Points on a hilly landscape, in no order, each with its height.
A ball rolls from a point to whichever of its 2 nearest points has the largest drop for the distance, and stops where none of them is lower. Distance is the straight distance between rows; heights are no part of it.
(757) h=5.40: [-21  19   6  33 -18 -12 -43 -17  -4 -15  25   7  -9 -14  37 -18 -17  -1
  31  25  18  43  43 -13   9   1 -16  -5   9  12  50  -6  17 -10 -13 -40
 -31   6   0  -3   1  -5  15  35   0   1  32 -24]
(863) h=1.58: [ -9 -53  15  -3  27  21  -8 -18 -21  -1   5 -14  48 -55  -4  15  -9  28
  -2   5  -4 -47  15   3  60  -2   6   6 -18   7 -19  23 -19  14  37  24
   2  58  -7   3  11  -4   5 -36 -51  -4 -30  18]
(102) h=1.60: [-18 -12   0 -12  21  32  17   4  -5  -4 -27  14  -3   7 -34  -6   2  -9
 -22   6 -19   8 -27 -34 -30 -30  27   6 -23  15  -3 -22  -2 -20  12  24
 -15 -17   4  -3  40  10 -18 -35  14  16  -1  13]
(635) h=3.40: [ -3   8 -44   8 -11   8  30  -6  12  17 -11   0  20 -14  12   8   5 -12
 -22 -10 -20   5   4  -4 -29  27  15  -8  22  -9 -36  18  -3 -16 -41   2
  29 -13  10 -39  -3 -14 -15 -12  15   0   6 -12]
(1041) h=6.01: [ -7  52 -11  13   2 -24   1  37   1   1  28 -18  31   6  47  -1   7  18
   1 -14 -26   2  37  50  -4 -13 -19   5   3 -10  30 -12  14   4 -17  -4
 -22 -13  -3  26 -27  -4  22  24  -5 -34   8  -6]
(982) h=4.45: [ -8  24 -23 -14  -4 -27  10 -25  29  34  -4  -3  25 -23  14  24  -6   2
  -7 -27 -30 -18  27  41  -5  22  27   0  17  -9  -5  18  -9   6 -23 -23
  20  16  -7  -8 -17   0 -24 -16   0 -19   1   7]
(264) h=0.67: [ 24   9   5   3  32  29  -2  33   9 -19 -27  15 -36   9 -23 -11  -8 -36
 -41  16 -39  -7 -37 -30 -39 -33  24   3  -1  17  -3 -34  15 -60 -15  24
  12 -53 -11  16  48  21  -2 -12  20  32  -2  -8]
(317) h=3.16: [-21 -10  -1   6 -13   5  12 -10  14  33 -15 -13  51 -36  14  16  27  -7
  -5 -18 -29  -9  -8   1 -24  21  48 -12  26  15 -27  30 -25 -10 -34   2
  38  -2  26 -25  -2  -5 -15 -32  24   1 -20  -3]
(201) h=5.66: [-10 -42 -14 -23 -11  19  -5 -33 -10  -3 -27  21   6 -16  -9  -2   1   8
 -16  -6   4  20  10  -1   4 -10  -5  11 -25  -8 -16   0 -15  20  21   3
 -31  36 -11 -51   0   1 -15 -26 -13   8  23  25]
(81) h=2.49: [  1 -42 -36  21  22  44  13   6 -36 -20  10   1  -3  18 -23 -21  -7  12
  -3  35   7 -12 -16 -16  20 -11 -24  23 -42 -11 -17 -26  15 -23   7  30
   9  21   6  -1  -2 -26 -14   4 -25  35 -12  14]
(708) h=5.84: [ 11 -27   2 -43 -24  11 -27 -48  -1 -36 -42  -6  -6 -13 -11  -6  18   9
 -19 -19  19  40  26  12   3 -20 -19   0 -28  -8 -29  24 -26  30  17   9
 -57  36 -16 -62   6   1  10 -26 -20   0  30  18]
(549) h=7.20: [  2  35  27  -9  32  -8  16  19  18  -4   4   9  -2  18  -4  28   0   1
 -20   6  16 -51  -8  54  19 -27  21  -8 -33  21  23 -10  10 -19  -6  51
  21 -32  -9  84  38   4  13 -28 -11  -4 -13  -7]
(483) h=6.53: [-43  14  13  31  33  -9 -10  32  -6   5  -1   8  11 -22  23  37  -6  -8
   3  18 -42 -72 -15   2  48   6  26  -2  19  29  -4  -8  21   1 -43  19
  21  -4   2   4  -6 -19  -2 -20  13   1   1 -10]
(780) h=4.94: [  0  -3 -21  -8 -36  -9   5 -37   1  12   2 -17  30  -5  14  -6  29  -7
 -14 -28  -3  24  44  16 -34  -4   4   7  19 -27 -19  33  -6   7   2 -21
  -5  21 -11 -44 -31  -7 -39 -10 -12   3  25  -2]
(84) h=3.61: [ -1 -14 -44  -9   3  -5 -10  -6  16   7  13  22  17 -28 -11   9 -29   8
  -6  16 -32 -51  -7 -12  13  13 -11  19   6   4 -10 -27  18  -9   3 -40
  29  22 -13 -44 -37   6 -40  11 -10  23 -26  11]
(400) h=1.17: [ 15  12  41  15 -10 -14 -24   0   8 -22   2  14 -65  42  -4 -13   1 -13
  11  -2  40  72 -25 -36   0   1   2  -9  17   9   5  13  -4   5  -6   1
 -27 -13  17  52  22  12  35  18  21  -8  22  -7]
(764) h=2.03: [-20 -29 -13   5  41  35  20  13 -29  -7  -3   9   1  11 -32  -5  -1   1
 -18  23  -7 -24 -29 -34   3 -26  10  15 -30  13 -17 -24  -1 -27   7  29
  -2   3   9   8  23  -8 -19 -21 -12  20 -18  16]
(213) h=5.80: [-23  48 -10  41   2 -14 -27  25  -2   2  24 -20  32  -3  50 -14  10  15
  11  -9 -14  29  39  13 -14  -1 -20   1   8  -1  39  -4  33   1  -9 -24
 -33 -14   5   7 -24  -2  33  46  -7 -27  29  -5]
(544) h=4.60: [ 31  27   3 -26 -45 -25  23 -12   6  -2   9  -9  16  27  -6  -9   4  30
   9   1  27  29  36  16 -12 -27 -20  31  -7 -21  28  16 -18  23   6 -19
  -8   4 -24 -17 -18   0 -11  13  -6  -6  -7  -7]
(36) h=6.26: [-38   4  18 -30  18 -25 -29   5  24  11  10  11  20 -32  10  33 -24  -2
  -4   2 -24 -67 -27 -14  27  17  28 -26   0  11   3 -20   0  12  -2 -26
   9  11  -3  18 -17   8 -12 -16  -6 -10 -30   4]
(414) h=5.79: [ -9 -61 -35 -27  -6  17  32 -17  13 -11  -7  -7  19  19  -9   6  23  10
 -30  24  -6  29   0   8 -43 -27  -7  22 -39   2  -8  21  -5   8 -19  27
   2   5 -11 -33  -6 -44 -35 -36 -14   4  16  22]
(227) h=3.20: [-18 -33  67 -10  21  -2  -1  19   1   2 -15 -21  23 -16 -22   5  -3 -14
  20 -21  14 -26 -46 -50   5  17  30 -21   5  20 -22  15 -14  29  37   6
  11  12  22  20   2  11  23 -10   5 -16 -48  -1]
(223) h=2.51: [ 28 -23  -1 -12  10  32  -7 -23 -22 -41   1  11 -36  35 -34  -7  13  -2
  24   9  42  54 -35 -25  -7 -16 -32   7 -35  -7 -22  17 -20   4  19  30
 -21 -13  18 -41  27 -33   9   2   4  29  -1  22]
(589) h=6.39: [-35  14  31  -8  13 -28 -14  28  -1   9   9 -20  31 -24  38  40  -4  12
   4   7 -14 -57 -20   9  33  19  13 -31  17  17   6   0  -8  11 -26   6
  30   6   0  11 -26  -6   5 -11   3 -27 -19  -9]
(433) h=2.37: [ 23  34 -25 -26 -14 -24  -1 -50  38 -34   4  33 -22  17 -11  21 -20   5
 -17 -16   4  34   7 -42 -12   8 -15   7   2   0  -4  -8 -18  -7 -15 -39
  -2 -32  -5 -49  13   4 -22  10  28   5  -4  11]
(529) h=3.21: [ 17  27 -28  28 -11  -5   9 -27   1 -22  -1  13  -4  15  11 -15  -4  20
 -17   9  -1  40  53   4  -9   0 -14  12   8  -8  16   3   1 -14 -68  -4
 -12 -38  -3 -31  11 -11 -10  -5  17   3  27  -6]
(825) h=7.03: [  0 -19   1  55  -1  25 -22  19 -15  -5  27   3 -40  12  26 -27  -3 -28
  16  33  18   7   9  -1  19   3 -26 -11   3  -7  19 -28  33 -32  -4  -1
  17   8  12  36  12  -6  17  60  -3  25   1 -17]
(848) h=2.77: [ -2  17  -8 -43 -23 -36 -19 -14  25  13  14  -5  -3 -45  22 -21 -19   6
  -3 -10  22   2  11  11   6  20  12 -34   3 -12  16  -7   5  40  27 -23
 -20   5  -4  45  -9  22  12  -2 -10 -37  20  -6]
(969) h=5.99: [-30 -11 -29  -7  19  -7 -17 -29  18  -2 -21  44  -9 -29 -20   0 -25 -30
   0 -27 -41   1 -11 -32   7  25  22  -8  -4  -3 -25 -18  14  -1  25 -35
   4  16  12 -39  13  25 -16 -12  26   8  30  10]
(381) h=7.43: [ 24  28   0  12   0 -14  21  33  -5  13  29 -14 -13  48  10 -12  -9  19
  13   4  -6  -4  17  54   2 -18 -27  17 -21  -2  20 -18  11 -22 -13  20
   4 -13   6  39 -17  -8   7  21   0  -5 -28   1]
(903) h=1.18: [ -3 -13  16  16  28  18 -18  39   0   3 -36  11 -33   9 -22  -7   9 -35
 -16   5 -24 -21 -42 -34 -19 -25  34  -8  18  27 -17 -36  16 -49  -5  30
  14 -17  -8  51  59  16  10  -4  15  21   2   2]
(742) h=2.95: [ -6 -22 -35  33  16  21   1  14 -26   3  15  24  -8  -1 -10 -30 -19  11
 -10  50  -9 -28  10   7  28 -16 -14  40 -20  -4  10 -30  26  -3  -3   7
  -3  11   1 -16   1 -15 -21   4   0  28   3  10]
(647) h=3.69: [  1 -27  20 -23   3   9   9  -9 -21   1   9  -8 -20   8 -12  -7  -8   5
  32 -15  47   6 -30  -8   8   2  -5  -1 -20 -18 -12   1  -4  35  61   9
 -12  35  -7  30  -4  14  26   8 -24 -13  -8 -12]
(104) h=2.05: [ 11 -57  18 -32  14  36 -16 -42  15   3 -21 -25  40 -69 -11  20  -5   9
 -17  -2 -17 -41  21  11  37   4   8  11 -10   6 -10  17 -10  14  42   7
 -17  45 -10 -23  -1  23  -6 -32 -56   7 -12  33]
(292) h=5.16: [ -5   6 -16  14 -28 -23 -24 -40   1 -15  17  19  11 -15  17 -22 -21  19
  42  28  17  20  61   6   7 -10 -25  14   4   1  34  -4  14  -6  -7 -50
 -20  13 -21 -40 -13  -6  -7  31  -5  13  20 -10]
(416) h=5.95: [-17 -63 -14 -46  12  28  26 -16  19 -14 -17  -2  25  -7 -20   5  13  -4
 -30  19 -28  13 -19 -23 -32 -19  12  10 -36  12 -16   9   4 -10   5  11
  -9  -2 -12 -51  12 -16 -44 -42   0  13 -12  25]
(791) h=6.41: [ 10  42  -9  42  13  17  23  47 -14   0  20 -32  33  38  19 -17  37  -8
  11 -23 -30  17  16  49 -13 -17 -28  -1   0  -4   2   3  13 -44 -14  26
  15 -24  11   6 -27 -14   8  31  -4  -1  -6  -9]
(816) h=1.72: [ 20  10  20   4  12  -4 -10  27   3  12 -48  12 -43  18 -14   3   4 -15
 -19 -10  -9  17 -27  -3 -37 -12  30  -1  21  27  -9 -21   1 -40 -18  38
   7 -36  -6  68  38  17  29   0  22   1  23   8]
(897) h=2.80: [ 18  21 -20 -43 -12 -26  17 -14  34   5   7  22  -8   7  -2  21 -38   3
 -13 -17 -17  -1 -16 -29 -15  14  -7  11  18   0   2 -18  -3 -14   7 -46
   5 -10  -8 -30 -22  12 -26  26  15   2 -23  10]
(1069) h=3.52: [ 14 -26   5 -23  -7   6  10  -6 -25  12  -1 -19  17 -14  -8 -12   9  11
  21 -15  27   2   8   8   0   1 -17  -5 -11 -14   6   6 -19  27  59  -1
 -11  35 -16   9 -16  12   9   1 -27 -20  -5  -5]
(546) h=5.60: [-37  21  -2  36 -15 -14 -37  -1 -13   4  30   1   2 -21  35 -30 -11   3
  20   5  -9  21  38   4  -2   5 -10  -5  13 -14  30  -6  32  12   3 -27
 -29   9   6  17 -15   0  24  42  -1 -14  32 -11]
(397) h=5.61: [ 16 -25 -14 -60 -21   6  42 -23  21 -19 -19   0  18  14 -28   6  12  18
 -32   6  12  34   6   9 -29 -35  -2  29 -48  -1   4  18 -20  28 -11   5
 -14   2 -17 -26   8 -13 -28 -35 -15  -1   9  24]
(481) h=4.71: [-10  23 -17  -5 -23 -23   9 -29  10  24 -10 -13  25 -23  15   1  17   6
 -10 -45  -9  19  52  27 -17   6   9  -1   5 -26  -2  20 -11  27   0 -23
 -12  17 -14   3 -12  12 -16 -24 -17 -24  37  -9]
(451) h=2.94: [-15  -4  31  -6  -8  -6   6   3  11  16  -9 -20  59 -20  12  26  35  17
 -14 -16  -6 -33  -4  18  -9  17  44 -11  14   5   1  38 -35   8 -10  16
  36   0  19   1  13   0   2 -43  14  -5 -49 -10]
(41) h=3.73: [ 25  27  15  -3 -15 -28  17  15  11   9  10   7 -20  35 -18  10 -21   4
  15 -10  42  30 -20 -17 -22   5 -19  15  18 -25   8  48  -5  23  21  -6
 -10  -2  -1 -19 -27  11  12   1  12 -12 -10   9]
(626) h=7.14: [  2   4  -9  33 -16   0 -10  31 -13  -3  42 -18 -15   5  38 -19 -14  -1
  26  41  10  -1  20   3  11   2 -33  -7   7  -1  33 -23  30 -28   0 -18
   3   0   5   0 -13  -8  21  60   8   1 -12 -13]
(33) h=7.01: [-23  13  26  -3  15   9   7  22   3  18 -30   2   3   5 -14  22  12  -3
  -6   3 -12 -28 -23   0 -19  -5  43  -2   4  27   7  -9 -14 -14 -20  33
  11 -23   8  32  48   3   5 -22   7 -15 -21   0]
(394) h=1.70: [ 27   7  22  11   1  -4 -28   8  15 -18   9  11 -65  23  26   3 -17 -16
 -10  22  34  49  -8 -35   3  12   1 -12  16  24  20  -5  18 -27 -29 -14
 -14 -25   7  42  18   2  38  50  27  12  10 -20]
(847) h=3.99: [ 37   7  19 -14 -21 -32 -15 -10   7 -21  11  24 -32  26 -31   5 -24   5
  29  -6  63  39 -17 -22  -9 -13 -30  25  -5 -15  13  39 -14  36  32 -20
 -31   8  -3 -38  -4  10   4   1   3   2 -18  20]
(495) h=3.17: [  1 -14   7 -36 -29 -20 -19 -19   7  15  -3 -21   4 -26  -1 -13  -3  -2
   6 -21  21  -3   4   7  -3  25   4 -33   8 -14   3  -1  -9  38  63 -26
 -32  29 -11   1 -23  22   9  -4 -23 -24  20  -9]
(361) h=3.13: [ 10 -23  10  32   4  46  21 -16 -50 -10  15  -3 -17  27 -17 -22  31 -13
  42 -11  20  32 -25  -9 -18   7 -25  -6  -8 -30 -16   3  -5  -7  32  25
   7  -2   5  -2 -12 -30  14  28 -19  32   8  -9]
(67) h=2.76: [  0  10 -16  36  -6   3  -1   8 -12   4 -21  17 -33  15   3 -14  -6   9
 -18  16  -5  23  25   0   2  -4 -10   6  -4   3  20 -17   4 -18 -39   1
 -14 -24   7  17  16   8   7  -4  24  12  26   1]
(48) h=6.13: [-46   3  -4  -5  31 -15 -17 -11  20  18  -6  36   9 -34  -3  18 -18 -12
   1 -16 -49 -41 -25 -27  16  14  34 -12  -5  -1 -10 -17   7  -2   7 -22
   5  13   8  -3   4  20 -18 -16  13   1  -9  13]
(37) h=2.97: [-21 -52  34  -8   6  22   4  -2 -20  16 -33 -17  30 -25 -12   2   3 -10
   4 -17   5 -12 -15 -26   8  22  20 -22  -4  11 -26   0 -24  12  33   0
  -1  29  14 -18   4  11  -3 -21  -7 -14 -18   7]
(951) h=6.90: [-11   4  -1 -14  11   2  14  31   1  22  -7  -4  -4   9   2  20  -8  -4
  -6  12  -9 -31 -32 -18   4   1   9   4   3  13  -2 -23  -2  -4  -3  -1
   7 -10   7  12   3   6 -14  -1  16 -12 -31   4]
(1038) h=2.06: [  3  -8  13  17  -9  21   9  11 -24 -10 -33  11 -30  31 -24  -4  27 -36
   8 -16  20  43 -25 -40 -22   4  13 -26  13  -3 -27   1 -16   7  25  20
 -12 -10  12  -5  41  -1  15  -3  37   5  27  -5]
(8) h=4.28: [ 38  16  13 -34 -42 -25  -9 -36   6 -31   1  12 -11  29 -23  -2   3  26
  17  13  52  39  17 -13  -3 -27 -28  29  -8  -6  18  37 -25  31  -8 -20
 -21 -12 -10 -46  -1  -9 -18  -4   0  -3  -8  16]
(321) h=3.42: [  4 -38  36 -35  23   2   8   9   8  -3   2 -10  -2  -4 -25   7 -26  -5
  14 -18  32 -13 -42 -35   7   5  12   1 -19   3 -15   7  -1  25  67  -6
 -19  28   0  12   8  22  12  -9 -13 -20 -37   7]
(699) h=2.13: [ 36  -7   9   2   6  22 -26 -37 -16 -46  13  13 -44  30 -34 -20   5  -1
  31  20  57  52  -9 -20   6 -32 -36   7 -40  15  11  16 -18  -3 -10   7
   1 -23  29 -18  28 -28  -2  -2  -2  32   3  12]
(1014) h=2.00: [ -6  26 -12 -24   2 -21  -3   9  22  13   3  10 -37   5  29  19 -25   9
 -12  -2  -3  19 -15 -15  -8  26   9  -9  13   9   7 -27   1   0 -30 -21
 -30 -23  11  30  -7  16  24  25  24 -23  14   3]
(385) h=2.66: [-46  -3  27  36  17  -2 -17  37 -43   5   8 -33  61 -43  24  -5  35 -14
  33 -17 -19 -31 -13  19  23  -2   0 -28  15  -5   5  14  -8  30  13  11
  26  36   4  18 -21 -16   6   0 -10 -20   3 -34]
(627) h=1.71: [ 36   2  33  22  -3  12 -37 -29 -10 -37   3  18 -57  37 -22 -14  12 -20
  28   4  59  63 -16 -35   8 -18 -16  -9 -16  15   1  18 -19  -6 -10  -5
 -17 -21  23  11  42  -1  16   0  19  25  10  -4]
(310) h=1.15: [ 16  15 -12  -7   2  27  16  16   2 -18 -27  18 -27  17 -28  -5  -3 -22
 -37  15 -19  21 -23 -28 -41 -11  17  -5  -1  10 -13 -17   3 -25 -10  21
   0 -47  -5 -26  51   3 -13 -24  24  22  11  -9]
(908) h=6.68: [ 16   3   7  23  10  32  48  14 -24  13  28 -16  -5  39 -32  -7  -3  12
  24   3  18 -16 -39  14 -11  -9 -20  24 -19  -9 -17   9   8 -18   0  39
  35  -9  13   6 -38 -20  -5  15  -9  19 -39   1]
(232) h=2.26: [-12  20  -4 -16 -23 -21  -4   3  -1  12  10   6 -22   5  16 -10  -4  10
   2  -3  21  19  14   4   0   8   7  -8  -8  -8  28 -14 -11  29  -1  -8
 -32   4   3  47   5  19  18   4   6 -25  16 -10]
(592) h=4.19: [ -1  -2  -3 -31  -1 -34 -20 -30  41  30  10 -22  32 -34 -17  25 -17   2
 -10 -16 -32 -35  10  32  12  32  20  -8  23   3  12   8  -7   2  10 -34
  33  33  -5  -8 -30  16 -24 -13 -23 -12  -8  25]
(55) h=7.32: [ 15   9  -7  -2  26  -1  28  -9   5  -5  17   9   0   3 -12   3   0  17
   2   1  35 -37 -11  40  28 -24  -4   0 -46   5  23 -20   6  11  17  29
   3  -6  -7  83  23   7  -2 -15 -25 -11 -14  -8]
(275) h=2.27: [ 13   9  17  27   4  -1 -15   5 -11  -6 -29  19 -50  31  -9 -17   2   8
  -8   2   3  36   1   7  -8 -18   2  -5 -16   9   8 -18  -3 -34 -24  19
   0 -13   6  71  29  16  16   0  17  20  26   2]
(734) h=6.91: [ 11  -8   4  42  13  10 -23  47  -4   3   8  -4 -39  17  26 -20   0 -18
  -3  16  -9 -27   0  18  30   3 -24  -9  18  -5  -6 -26  33 -47 -22  24
  30 -13   1  60   4  -3  26  48  11  19   9  -4]
(142) h=5.83: [-20  -9 -22  -5  -9  -9 -16 -35  -1  12 -29  24  -1 -19 -15   1 -19   3
   0 -21  -8   9  17  -4   2  21  15  -1  -1 -13 -10  -9  -5  25  18 -24
 -20  22  -9 -33  -1  17 -20 -21  -2   2  30  11]
(248) h=3.32: [ -6 -22 -43   5   9  16  -1  11  -4  -3  11  32   6 -14 -11 -10 -27  10
 -19  40 -15 -46  -5 -31  15  -9 -19  28 -15  -1  -4 -33  24  -7   5 -25
  -3   8  -4 -37 -14   7 -34   4  -4  34 -26   7]
(170) h=3.54: [  0  27 -53  28  -8   9  17  -5   1  -3  -5   4 -13   2  16  -6   5 -11
 -31  -2 -20  21  30   2 -21  27   8   3  30 -19 -24  10  12 -16 -52  11
  11 -39   4 -36  18  -8  12   2  19   6  33 -19]
(972) h=3.45: [ 23  14  19 -35 -27 -35   0  10  21  23  18 -12 -14  11  -6  -2 -28   2
  14  -7  23   9 -15 -16 -22  25  -9   7  24 -12   6  20  -2  32  38 -31
 -10   4 -15 -12 -43  11  13  15   1 -23 -17   1]
(533) h=1.74: [ 12  25  16   4 -30 -20  -7  -8  -7 -17  12   0 -34  30  10 -18   1  10
  13  -5  40  56   8 -16  -2   2 -11  -6  -7  -2  32   7  -6  12 -12 -14
 -31  -4   9  44   3  14  29   9   5 -13  14 -19]
(122) h=6.64: [-15  10  -7  41  42  11 -17  47  -3   0  -1  15 -11 -12  13  18  -8 -21
  -9  26 -48 -77 -16  -2  55  -2   9   9  21  24 -24 -20  43 -17 -44  15
  18 -23  -2  10   5 -12   9   1  11  14  15 -22]
(911) h=6.77: [  0 -11   2  48  23  17 -26  61  -8   4 -19   1 -30  -9  14  -9   0 -26
  -9  13 -37 -55 -10   7  36   7   1  -1  40   1 -23 -11  32 -26 -41  26
  32 -26 -13  36  26  -6  32  14  14  14  28 -18]
(311) h=7.45: [  8  34 -11   7   2 -18  14  12   4  -4  23 -13   3   5   5 -13  -1  16
   7  -7  10 -10  10  65  22 -21 -20  -7 -29 -10  34 -13   6  13  -1  22
  -3  -9  -6  70   5   4   1  -3 -15 -22  -2 -16]
(64) h=2.69: [-32 -14  20   2   4   6  13   7 -10  27 -18 -18  31 -23   6  12  25  -7
   4 -13   2 -24   3  14   6  11  33 -22   6  -2   1  18 -21  17  14  17
  18  15  12  14  10   1   5 -28  -5 -28 -13  -8]
(402) h=5.17: [ -2  -8 -32 -16 -38 -24   6 -55  25  -1  -3  10  12   1 -13  -4   4  11
 -21  -5 -16  16  44  25 -22  -9  -5  25   3 -14 -19  21  -3  17 -22 -35
  11  18 -18 -50 -24  -4 -41  -6 -13  13  27  24]
(720) h=4.88: [ 14  -8 -10 -21 -41 -22  -8 -27  -8 -11   7   8   8   2   2 -16  -1  30
  21  21  25  16  49  17   4 -20 -29  16 -12 -19  31  -4  -1  18  17 -32
 -20  27 -22 -26 -12   2  -8  13 -19  10   3   2]
(750) h=6.54: [ 13  32   9  19   0  21  49  34 -14  14  24 -30  17  35 -10 -14  41   0
  25 -24  -4  14  -8  34 -26 -12 -24  16  -5 -18  -5  15  -2 -23   3  26
  30 -14  17   4 -39 -30   0  18  -7   8 -17 -25]
(452) h=3.24: [-12  13 -26  37  -9   1  13  15 -15  18  -1 -20  29 -27  43  -2  33 -21
   9 -17 -32   3  18   9 -16  19  14 -11  44 -20 -17  21   3  -2 -24  -8
  19   4   8 -20 -31  -8  -6   7  10 -13  13 -29]
(390) h=2.98: [-34   7  13  39  10 -11 -12  32 -22  26   4 -24  49 -43  42   1  23 -13
  26 -18 -46 -14  -5  18   6  16  13 -24  37  -9  -4  22   7  15 -13  -6
  16  16  11   3 -33 -14   4  13   8 -21  18 -30]
(973) h=2.84: [ 14 -31  -2  -9   2  43  31  -9 -34 -14  -2  -5  -8  26 -27 -10  22   1
  17   0  27  36 -33 -26 -17  -5 -19   6 -14 -12 -30  17 -17   5  32  34
   4   6   7 -38  -7 -29  -4   3  -9  18  -7   4]
(387) h=1.99: [-29 -31  32  20  38  12  -5 -13 -27  -5  11 -10  53 -54  12   5  17  31
   6   4  -9 -63  18  23  62   6  17  -5 -10   6  -4  33  -2  40  19  17
  11  42  -6   8  14 -10   4 -34 -34  -3  -5  -5]
(1034) h=2.42: [ 36 -51  22 -58 -10  29  15 -42  27   6 -27 -36  30 -34 -21  10  11  -3
 -21 -23   8  -6   8  16   8  10  16  -6  -5   9 -13  26 -21  13  46  -5
 -17  29  -7 -39  -1  16  -5 -31 -42   1  -8  28]
(280) h=2.36: [-49 -20  45  24  23  -1 -13   2 -32  -7   6 -27  59 -47  17   1  32   5
  13 -10  -5 -49  -3  14  33  16  18 -32  10  -7  10  30 -10  35  12  23
  22  22   5  27   5 -11  21 -23  -9 -19  -2 -17]
(733) h=3.15: [ 29  20   2 -40 -21 -32  18 -15  28  27   6 -22   5  16  -6  23 -12   1
   1 -17  -2   6  -7 -12 -21  35   1   3  42  -3  -8  17 -12   1  18 -35
  18   4 -11 -33 -51   1  -9  19  10  -8 -16   1]
(502) h=1.42: [ 11   8 -14   5  12   5 -17   9  22  -6  15  13 -51   4  39   2 -27  -6
 -19  25   6   9   5 -15   7  24  -9 -12  20  18  13 -31  18 -30 -41 -21
  -9 -41   6  27   0  18  46  56  27  10  12  -5]
(663) h=7.10: [ -7  32  42  -6  21   1   7  29   5  11 -12   1 -12  12 -13  30  12  -4
  -7  -4   1 -38 -21  39  -9   0  40  -1   0  22  15   0  -2 -18 -13  60
  26 -31  -1  71  44  -2  30 -24  -2 -22 -11  -2]
(963) h=6.79: [ 14  -2   2   4   5  19  33  42 -17  16  16 -11 -14  29 -11   1 -10   3
  12  13   9 -31 -31 -12   0  -9 -21  16   9  10 -12  -8  12 -17   2  25
  26 -10  15   2  -8  -6  -9  17  12   3 -42  -9]
(47) h=2.04: [ 15  35 -17  -3 -19 -13 -20 -34  16 -31  -8  21 -28  17  -1  12  -4 -16
  -4 -13  15  40   2 -49 -12  18   4 -19  12   0 -17  -8 -15   3  -3 -24
 -12 -31   3 -44  27   5  -1   5  35  -4  21   1]
(737) h=3.91: [ 11   5 -10 -29 -10 -32  -4 -13  32  23  14  -6  28 -24 -12  29 -22  10
   1  14 -33 -54  -7  15   8  17  -5   6  19  15   4 -25  -2 -11   2 -46
  31  30 -16 -16 -48  12 -39  16 -18   5 -37  20]
(822) h=7.28: [ 13  18 -25  23   1  -2   5  49  -7  -2  32 -11  -7  24  33 -10 -11  13
   7  29 -16 -33  13  42  25 -11 -30  -1  10   5  11 -34  21 -26 -23  14
  11  -4   2   4 -29 -10   1  29   6  -4 -30  -2]
(1031) h=6.23: [  0  34 -12  48  22  -6  -3  40  -8  -1   6 -15  11  23  41  -9   3  -1
  -5  -9 -42   9  42  70   4 -14 -27   0  18   1   9  -3  32 -31 -35  11
 -11 -38  -2  18 -11  -5  24  27   2  -4  11   1]
(242) h=5.41: [  6 -11 -16 -51 -21  -9  24 -40  34  -6 -14  17  18   3 -28  14  -4  11
 -37   3  -9  15  12   6 -20 -20  -2  30 -32  -5  -1  -1 -19  23  -4 -34
  -6   7 -20 -42 -11  12 -46 -17 -21  16   1  34]
(468) h=1.69: [  5   1 -16   0 -28   6  -3 -22 -14 -13 -24   8 -14   9  -4  -4  21 -24
  -4  -9  17  32   4 -32 -19  23   3 -26  21 -14 -27   6 -15  11  10  -2
 -10 -10   4 -46  12  -2 -10  -7  25   1  20 -11]

Where does a ball stop that starts at each point below?
(452) => (863)
(549) => (468)
(626) => (201)
(791) => (468)
(402) => (264)
(41) => (468)
(589) => (201)
(1069) => (400)
(84) => (264)
(170) => (264)
